Each row is a point on a landscape with many valleys, with its height.
From any point a ball rolls to the lowest of the 4 points nearest to it. It stops when none of these is lower. Distance is the straight distance between rows; heights are no part of it.
fove: [ 88,  74, 129,  98, 111, 102, 101, 117,  80]  h=4.21
puruk: [ 98, 111,  50, 115, 100, 103,  59, 103, 158]  h=2.00
sisav: [ 93, 109, 113, 132,  95, 131,  98, 124, 135]  h=3.39
ket: [111, 127, 122, 128,  85, 137, 128, 113, 137]  h=3.19
berev: [122, 125,  72, 130,  77, 103,  88,  93, 183]  h=4.68
mivot: [ 82,  78, 134,  60,  93,  46,  76,  99,  55]  h=1.70
Pum: [115,  94,  98,  96, 112,  83, 120,  53,  53]  h=3.99
vamo: [ 73, 104, 116,  62,  90,  49,  75,  66,  47]  h=3.60
teriz: [123,  89, 115, 106, 107, 100, 129,  78,  60]  h=7.76
kesa: [128,  95, 112, 107, 107, 103, 132,  75,  63]  h=6.47
zem: [ 80,  74, 115,  96, 116, 111,  82, 142, 103]  h=3.52
turis: [ 90,  83, 124,  70, 102,  58,  83,  80,  52]  h=0.91
bevo: [ 67, 100,  55,  74, 119, 104,  52, 142, 125]  h=4.34
Rinad: [111, 101,  71, 103, 100,  83, 123,  36,  61]  h=1.30
Kepep: [ 78, 104,  59, 104, 108, 112,  65, 118, 146]  h=1.64
rov: [110, 100, 124, 121, 102, 133, 123, 117, 111]  h=2.55
zuv: [ 97,  80, 123,  83, 112,  70,  97,  80,  53]  h=2.91
gebos: [108, 125, 115, 134,  87, 134, 114, 113, 149]  h=2.25
sut: [ 90,  70, 129,  88, 113,  90,  95, 127,  80]  h=4.12
kap: [ 83,  88, 111, 111, 111, 119,  91, 134, 116]  h=1.84
mek: [110,  93, 125, 118, 109, 125, 112, 120,  98]  h=7.46
gif: [122, 105, 126, 124, 103, 136, 139, 111,  99]  h=3.98
mapu: [ 70,  85,  90,  95, 116, 116,  76, 142, 124]  h=3.80
zutu: [ 92, 108,  79, 124, 103, 122,  77, 123, 158]  h=2.13
kapi: [141, 103, 110, 110,  99, 114, 151,  79,  72]  h=4.53
tuzuk: [102, 122,  98, 132,  84, 123,  94, 116, 160]  h=2.87
Mun: [132, 108, 114, 111, 101, 125, 150,  89,  82]  h=4.38
vali: [100,  81, 133, 110, 112, 113, 112, 117,  92]  h=7.96
Tivul: [ 64, 123,  75,  70,  98,  64,  84,  44,  50]  h=4.35
lav: [ 72,  77,  80,  49, 108,  88,  67, 169,  95]  h=5.75
Mumu: [134,  94,  98, 106, 100, 100, 144,  60,  65]  h=4.89
Sek: [119, 130,  89, 130,  67, 107,  99,  99, 182]  h=3.81
rurep: [145, 120,  99, 109,  90, 125, 170,  91,  90]  h=5.16
nafu: [ 49, 137,  83,  54,  82,  62,  71,  50,  41]  h=4.83
Forik: [110, 119,  70, 129,  83, 106,  81,  98, 174]  h=4.28
Did: [107,  84, 123, 100, 114,  92, 110,  92,  64]  h=4.06
ditu: [ 82,  71, 130,  77, 111,  69,  85, 118,  68]  h=4.67
busi: [ 91, 106,  70,  92, 107,  76, 103,  39,  51]  h=3.18
fute: [ 71,  67, 115,  69, 107,  83,  81, 145,  86]  h=5.11
zozo: [ 70, 104, 122,  55,  78,  48,  66,  74,  45]  h=3.88
kebu: [129, 130, 122, 119,  93, 136, 153, 103, 112]  h=5.17
gabap: [ 69,  95,  65,  84, 120, 114,  63, 138, 128]  h=3.73
geliv: [147,  97,  83, 106,  89,  97, 161,  63,  72]  h=5.21
tilun: [125, 110,  51, 121,  88,  98,  69,  93, 167]  h=3.17
Tem: [ 91,  99, 113,  74, 103,  65,  93,  56,  47]  h=3.71
mog: [105, 111, 120, 127,  97, 132, 119, 119, 127]  h=3.16
rus: [ 65,  81,  76,  64, 114,  99,  63, 157, 110]  h=5.09
vado: [140, 109,  50, 122,  78,  91,  75,  86, 172]  h=4.96

For each start below, name the point where the ball stops.
teriz -> turis
kebu -> gebos
berev -> Kepep
geliv -> rov
tuzuk -> Kepep
rus -> Kepep
